Each row is a point on a tangle of strands that fork and nearly touch. The rows are in no order.
(in the rows, 128 means zero)
Points whose rows are less than 121 apart are linked; no others are. Some points are linked to none.
<64>: [132 180 108 131 150 141 124 109 118 177 114 131  75 159 121 107 145 126
 104 116 138 145 125 165 113 135 119 157 105 107 110 200]
<939>: [103  69 136 127 149  91 149 130 159  74 152 130 144 101 113 182  98 110
 142 116 122 138 156 133 119 118 184 110 158 145 167  75]
<1023>: [100 177 112 162 144  71 133 109  88 154 116 171  73 167 132 124 118 108
  65 109 138 122 124 166 140 111 148 157 126 175 152 185]
<978>: [166 141 136  87  89  95 135 111 138 109 189 148 118 196 168 107 139 171
 219 124 123  84  84 164 104 133 119 120 127 131 118  42]
<658>: [105 154 104  70 148 156  99 149 128 161 179 147 126 185  90  59 142 141
 176 112 149 126 119 151 116 170  99 114 125 144  90 140]
<959>: [139  94 141  96 106 172 120 136 173  97 173  95 174 108 112 117 127 153
 200 129 120 135 144 109 109 154  97 103 131  67 108  86]
<775>: [112 185 115  47 140 150 139 133 116 151 177 152 112 194 117  71 148 157
 152 106 129 114 122 168 130 183  86 116 118 138 104 116]
<172>: [ 77 143 106 109 146 141 166 169  80 149 127 174 166 110 136  69 130 164
  79 150  96 120 175 110 197 163  84  98 142  91 123 114]
<574>: [141 103 126 176 119 147 132 151 103 129  73  97 180  56 125 121 122 123
  86 185 120 133 135  69 148 132 122 110  99  96 135 165]
<73>: [136 108 168 119 104 182  76 161 125 148 120  81 219  92  97 115 152 103
 180 149 152 152 107  95 113 163 100  93 120 167 122 121]
<353>: [ 79 128  79 185 221 143 133 123 151 178 132 133 115 152  71 117 119 116
  89 126 148 147 138 154 111 114 119 161  95 132 147 207]
<412>: [102 131  79 137 185 109 163 130 133 135 144 149  81 142 125 121  99 126
  76 120 116 125 165 134 126 124 149 137 125  90 117 167]
<725>: [105 165  90  95 165 107 178 124 130 134 158 166  67 168 146 118 109 145
  87 107  99 135 168 162 132 137 133 141 135  87 110 131]
<750>: [168  94 158 138 102 116 102  93 169  80 100  92 119  92 157 213 141 102
 107 124 114 139 148  98 108  71 160 142 154 159 152 103]
<26>: [156 144 140  85 125 144 117  99 156 127 159 113  85 166 113 128 143 143
 191 103 142 112  97 182 106 142 128 139  96 139 103 123]
<347>: [ 90 117 109 121 166 184 120 142 149 131 147 122 151 117  83  98 141 158
 139 122 145 140 153 132 164 178  83 110  90  74 126 157]
<425>: [168 110 168 109 147 153  88  67 192 119 129  99  75 130 121 196 145 115
 148  89 120 137 130 161 104  81 148 158 101 167 138 137]
<849>: [142  76 141 109 124 164 119 143 176  94 152  83 181  86 115 159 130 130
 176 134 111 148 162  97  96 145 126  99 145  95 121  80]
<441>: [139 193 137 137 104 115 136 108  71 162  86 138 116 122 168 113 153 135
 106 131 124 110  96 142 160 139 108 152 122 120 120 148]
<332>: [135 129 115 146  87 107  83 151 118 127 142 123 116 156 122 129 103  67
 116 110 170 154 112 104  88 101 156 124 165 188 104 145]
<209>: [141 188 112  47 107 142 132 139 116 142 191 142 125 192 158  52 150 176
 167 137 112 105 119 141 109 166  74 113 133 104  93  72]
<568>: [ 99 172  93 169 140  68 139 155  76 166 105 169 104 154 145 101 108 109
  31 138 114 128 140 121 133  91 146 144 145 165 133 189]
<390>: [115 101 148 144 115 162 134 150 112 117 109 113 211  65 113 111 148 149
 161 153 122 128 133 106 175 169  90 102 121  80 139 104]
<643>: [126 118 128  86 136 155  77 144 151 146 180 115 148 153  80  87 133 115
 188 114 162 136 108 137  90 156 121 108 121 162  95 145]
<880>: [154  82 136 161 128 118  97 120 153  80  86  71 139  84 133 219 132  91
  60 146 129 139 158  73  91  78 166 125 140 188 165 137]
<997>: [143  77 139 129 171 162 109 109 186 106 115  80 133  71 114 204 137 111
 113 144 101 145 177 100 103 105 155 126 119 126 144 137]
<601>: [137 125 162 149 149 116 155  84 125 123  92 136 103 105 124 169 139 141
 128 118 130  99 103 180 181 118 139 159 103 134 162 133]
<972>: [143 199 131  98  83 128 145 135  76 161 121 146 145 150 197  68 146 155
 129 145 102 125 115 105 133 151  92 137 152  88 103  92]
<63>: [170 121 135  97  71 133  97 147 136 120 188 107 176 161 147  73 135 147
 223 166 129  99  96  97  79 135 100 102 145 107  93  60]
<120>: [155 135 161 131 116 114 175  82 118 125  63 142  84 123 150 171 151 157
 137 113 111  92  84 183 196 103 114 159 104 118 149 110]
<1009>: [147 110 128  78 105 188 103 128 182 107 188  90 151 129 106  92 141 168
 194 134 134 122 133 114 103 170  81 108  99  62  98 102]
<497>: [194 143 169  85  91 141 123  86 148 127 132 105  92 160 133 132 165 163
 210 119 135  86  65 189 118 118  98 139  86 147 110 102]
<337>: [163 126 176 118  82 117 135 114 134 110 153 130 153 147 156 127 149 167
 225 130 121  90  84 150 131 147 111 130 129 126 138  46]
<479>: [111 179 103  81 141 101 176 114 110 131 159 173  65 179 152 123 114 145
 115  97 108 125 145 174 129 141 135 134 133 110 111  93]
<758>: [113 179 112  71 124  94 163 122 112 123 178 173  82 195 157 112 122 147
 153  87 115 115 120 174 118 149 140 129 137 140 114  67]
<461>: [119 131 147 128 161 136 155 100 131 137 119 141 108 117 100 156 147 143
 152 109 139 113 117 182 164 154 128 149  96 125 144 135]
<868>: [ 93 116 102 134 154 162 122 152 119 146 121 128 158 110  94  91 127 134
 117 143 140 145 148 104 150 161 101 106 116  95 120 163]
<558>: [ 92 163  74 164 198 137 126 129 125 189 118 137  91 152  96  96 127 122
  79 127 130 156 150 150 103 126 109 157 102 106 125 225]
<245>: [108 164 102  89 125 162 142 136 120 135 139 138 127 128 145  69 142 168
 106 136 113 146 154 110 155 174  67 119 112  45 104 132]
<990>: [141 133 130 160  67 106 114 158  76 134  91 114 166 109 158 114 116  94
 107 166 142 139 100  68 131 126 132 111 156 131 110 120]
<788>: [141 121 189 137 100 134 128 116 117 118 125 113 191  93 132 144 160 145
 208 131 121 103  94 142 156 163 106 127 136 126 148  77]
<37>: [136 113 171 127  96  99 113  94 142  94 144 127 119 128 134 166 127 112
 171  93 146 128 108 144 122 118 164 140 134 170 152  90]
<258>: [115 149 126 185 157 110 149 129  88 154  86 141 130 100 125 121 126 136
  67 158 118  99 119 123 168 115 138 150 106 131 149 196]
<867>: [164  81 145 116 130 148 104 105 193  84 125  82 116 100 139 210 135 102
 132 122 103 152 164  97  78  86 167 129 149 138 127 106]
<856>: [147 186 123  74  87 148 122 139  92 151 150 138 149 163 174  54 156 161
 156 146 115 120 110 100 116 159  79 116 135  91  99  95]
<721>: [175 110 180 103  82  97 115  74 165  93 141 126  92 157 146 176 137 146
 197  85 138 117  86 172 114  91 147 147 118 178 153  67]
<995>: [ 88  97 126 162 148  73 147 133 115 102 127 162 129 126 111 143  99 102
  98 125 141 112 130 134 147 105 183 126 140 184 176 134]
<389>: [128  88 120 111  93 123 115 164 144 101 151 115 153 138 127 132  98  86
 153 131 138 154 131  92  88 122 163  94 170 143  95  79]
<336>: [115 165  87  93 106 148  80 180  98 187 123 145 117 170 139  44 134 102
 120 137 144 170 127 103  93 132 102 107 157 149  76 167]
<586>: [150 110 145 139 153 131 111  89 173 123 125 108  78 126 117 188 122 101
 120  97 139 147 141 145 106  87 163 156 118 144 143 157]
<104>: [129 169 135 167 137 128 138 110  72 166  74 140 133 103 139 110 151 143
  82 153 125 109 111 132 173 145 105 153  99 117 136 191]
<1018>: [121  91 117 156 106 129 110 189  98 146  82 122 173 107 124 111 112  86
  93 162 151 157 112  76 130 133 127  91 155 153 113 135]
<153>: [132 110 138 110 115 170  71 159 134 146 132  98 178 124  87  95 141 101
 174 134 162 149 104 100  97 156 117 103 126 164 102 146]
<165>: [135 185 133  81  91  83 153 128 101 125 178 173 106 200 194 101 126 160
 172 112 109 102 102 152 114 135 129 125 150 142 116  42]
<436>: [141 167 148  84 111 160 144 112 115 137 138 123 136 145 128 104 169 178
 186 125 133  90  97 165 149 182  73 128 100  97 118  98]
<857>: [117 136 127 150 165 149  87 115 151 157 141 120 123 152  76 139 128  97
 143 106 178 155 111 151  97 134 134 146 116 186 133 185]
<967>: [109  71 105 159 179 135 170 146 166 101 132 121 135  79 100 149  91 142
  81 145 105 112 175 102 133 107 160 121 115  76 149 157]
<838>: [ 98 121 125 145 133 101 179 133 103 107 125 157 156 101 148 122 120 151
 138 140 100 101 134 134 187 154 127 124 145  95 149  81]
<667>: [127 191 145 131  81 108 119 128  53 157 109 146 145 136 178 100 152 131
 131 139 135 113  86 116 149 148 108 137 146 135 119 116]
<590>: [123  98 158 132 117 110 126 120 132  97 141 121 158 106 115 172 122 109
 170 118 133 129 126 134 133 133 162 125 149 161 158  85]
<821>: [ 92 158  95 140 129  82 143 170  66 158  99 173 125 142 162  84 109 103
  40 148 110 129 141 109 137 105 144 118 174 159 117 160]
<327>: [138 121 122 167 108  94  89 125 131 112 136 128  99 148 114 160  90  70
  80 100 166 154 128 111  92  81 171 143 155 188 139 162]
<975>: [ 65 123  91 121 160 116 167 179  89 143 126 180 158 120 128  86 116 147
  76 145  97 116 170 114 181 136 111  96 157 121 124 123]
<110>: [151 120 134 123 114 146 154 103 144 122 104 123 106 119 148 145 140 161
 156 122 109 113 123 142 155 130 104 149 118  54 113 103]
<283>: [ 82 117  78 122 147  99 169 197  75 151 111 192 142 127 143  85 103 126
  51 158  93 123 163  99 152 118 138  89 180 137 111 129]
<820>: [139 130 157 137 148 165  64 108 163 138 141  95 147 130  86 162 144  98
 156 107 160 151 114 130  87 136 136 138 111 208 143 167]
<52>: [118 127 153 153 112 116 151 131  89 116 113 138 183  90 134 128 148 147
 166 138 116 100 113 134 187 159 112 122 136 103 146  85]
<268>: [159 133 135 107 110 146 125 102 148 133 132 112 101 133 144 126 133 141
 164 116 127 123 115 139 116 129 126 144 115  82 101 122]
<943>: [139 153  85 125 132 151 135 115 129 147  95 116  67 109 152  95 125 148
  74 150  99 153 167 119 127 116  97 144  98  18 104 187]
<805>: [ 78 119  92 196 217 117 151 139 148 149 125 146 117 137  78 130 102 124
  76 132 138 115 139 143 120  96 147 156 100 154 169 201]
<864>: [177 142 161 172  57  78 104  86 102 108  85 143  77 123 164 170 114 118
  88  97 148 112 107 136 145  56 137 175 143 166 150 138]
<376>: [145 161 152 158  55 100  93 135  71 134 107 129 154 127 153 118 133  91
 124 130 162 124  86  93 138 126 123 135 156 170 116 131]
<946>: [136 101 148 188 120 124 125 140 113 124  74  98 178  56 119 153 124 111
  69 173 127 120 126  85 140 110 147 121 117 141 150 168]
<130>: [168 126 152 114 117 141 179  84 149 121  66 123  86 135 152 163 146 161
 162 105  95 108  91 169 179 103  96 149 111  79 125  86]
<706>: [181 131 184 100  79 112 132  73 143 114 116 125  82 159 139 167 152 146
 192  90 136 102  65 190 143  92 120 150  98 172 140  88]
<629>: [165  99 121 174 109 104  96 132 141  86 110  91 111 116 127 193  99  74
  42 128 149 145 149  84  73  65 168 137 152 197 158 157]
<605>: [175 115 166  84 135 154 103  80 197 116 155  99  76 148 110 170 147 132
 184  90 132 124 110 174  98 109 141 145  93 150 114 121]
<773>: [168 131 137 137  57  96 130 118 142 100 138 129 110 154 199 139 108 134
 169 130 114 128 103 109  95  99 151 140 175  95 107  69]
<689>: [142  75 142 109 105 134 111 156 169  86 148  80 173 111 121 171 120  97
 164 129 114 163 148  90  78 128 156  89 170 146 123  61]
<859>: [104 103  87 162 186 132 168 139 152 120 126 133 109 102 116 126  99 153
  68 143  98 111 176 114 128 108 147 128 102  63 131 181]
<691>: [134 120 121 159 140  93 114 107 149 111 137 130  66 142 128 169  91  87
  89  98 155 148 138 134 101  80 179 157 136 155 142 171]
<1041>: [ 84 119 116 143 129  50 164 128  95  94 143 180 127 129 149 138  93 115
 109 122 121 112 129 135 159 116 186 121 155 153 163  81]
<592>: [102 114 114 196 182 110 138 144 123 148 101 135 136 112  97 126 105 114
  57 153 136 117 128 113 128  93 158 142 110 149 160 203]
<954>: [133 163  89 116 118 144 132 132 117 147 117 121  92 127 162  87 125 139
  91 144 113 156 158 101 119 139 104 140 117  38  93 159]
<876>: [136  86 140 152 111 176 122 154 120 122  97  86 206  48 107 119 138 133
 134 171 118 147 148  76 145 160  98  95 107  87 133 124]
<762>: [121 103  99 111 109 128  92 173 129 135 142 117 130 155 117 109  95  82
 132 122 159 170 121  95  78 121 152  97 166 145  77 125]
<679>: [ 86 105 113 136 129  67 181 147  98  89 146 180 144 126 154 130  98 140
 138 130  98 109 149 130 168 131 165 114 172 116 148  47]
<598>: [125 181 117 152 151 113 118 100 111 167 117 146  74 167 120 126 140 116
 101 105 148 137 109 176 130 131 129 159 109 156 133 191]
<443>: [ 88  85  92 149 150 157 123 190 108 156  90 136 165 100  95  89 119 112
  97 161 147 156 139  89 148 131 114  88 135 136 116 164]
<523>: [137  84 135 135 173 186 103 120 184 118 120  82 154  79  97 175 138 116
 122 144 122 161 174 100 106 136 130 116 103 111 143 156]
<714>: [144 112 138 135 165 200  70 101 187 152 112  70 141 105  91 169 152 105
 140 128 148 171 148 112  79 131 121 139  97 155 136 182]
<78>: [103 185 118  80 141 159 167 139 103 150 147 160 139 139 145  76 145 171
  87 136 103 133 159 138 181 183  55 117 124  82 121 119]
<764>: [113 116 137 121 159 163 139 117 151 121 143 117 149  98  92 141 146 145
 161 115 136 115 134 159 162 175 108 130  99  93 139 130]
<212>: [ 89  82 130 171 155  68 140 138 130  80 126 154 125 117 101 161  90  98
  66 127 157 116 137 129 125  75 195 130 136 204 198 145]
<68>: [ 95  58 113 145 183 120 159 151 165  86 150 124 144  96  92 161  91 116
 112 131 112 129 178 118 130 118 174 102 138 119 152 115]

Follow the links from the first point to the second, and from the first to the third. Name the last point that the two ways share.
<389> / <601> / <523> -> <327>
<820> / <689> / <268> -> <327>
<946> / <679> / <967> -> <52>
<73> / <353> / <1018> -> <667>
<258> / <1018> / <73> -> <667>
<758> / <574> / <212> -> <52>
<120> / <750> / <721> -> <26>

A fork is a point with three links, a tip a point with one. Leave the first point through the second and follow the links. Name the first fork or tip that comes.
<64> / <598> -> <943>
<110> / <130> -> <667>
<212> / <995> -> <52>
<972> / <856> -> <73>
<820> / <714> -> <327>

A fork is a point with three links. Follow the links from the first point to the second and name the forks in between, in order.
<838> / <165> -> <52>
<689> / <857> -> <327>
<605> / <37> -> <26>
<867> / <601> -> <327> <26>
<598> / <658> -> <667>
<497> / <867> -> <26> <327>

Name the points in between on the shortest way along the links from the first point to the second, in order.
<978> / <706> -> <165> <758> <479> <725> <412> <859> <967> <68> <939> <590> <37> <721>
<172> / <1023> -> <975> <283> <821> <568>
<849> / <497> -> <689> <389> <762> <332> <327> <691> <586> <425> <605> <26>
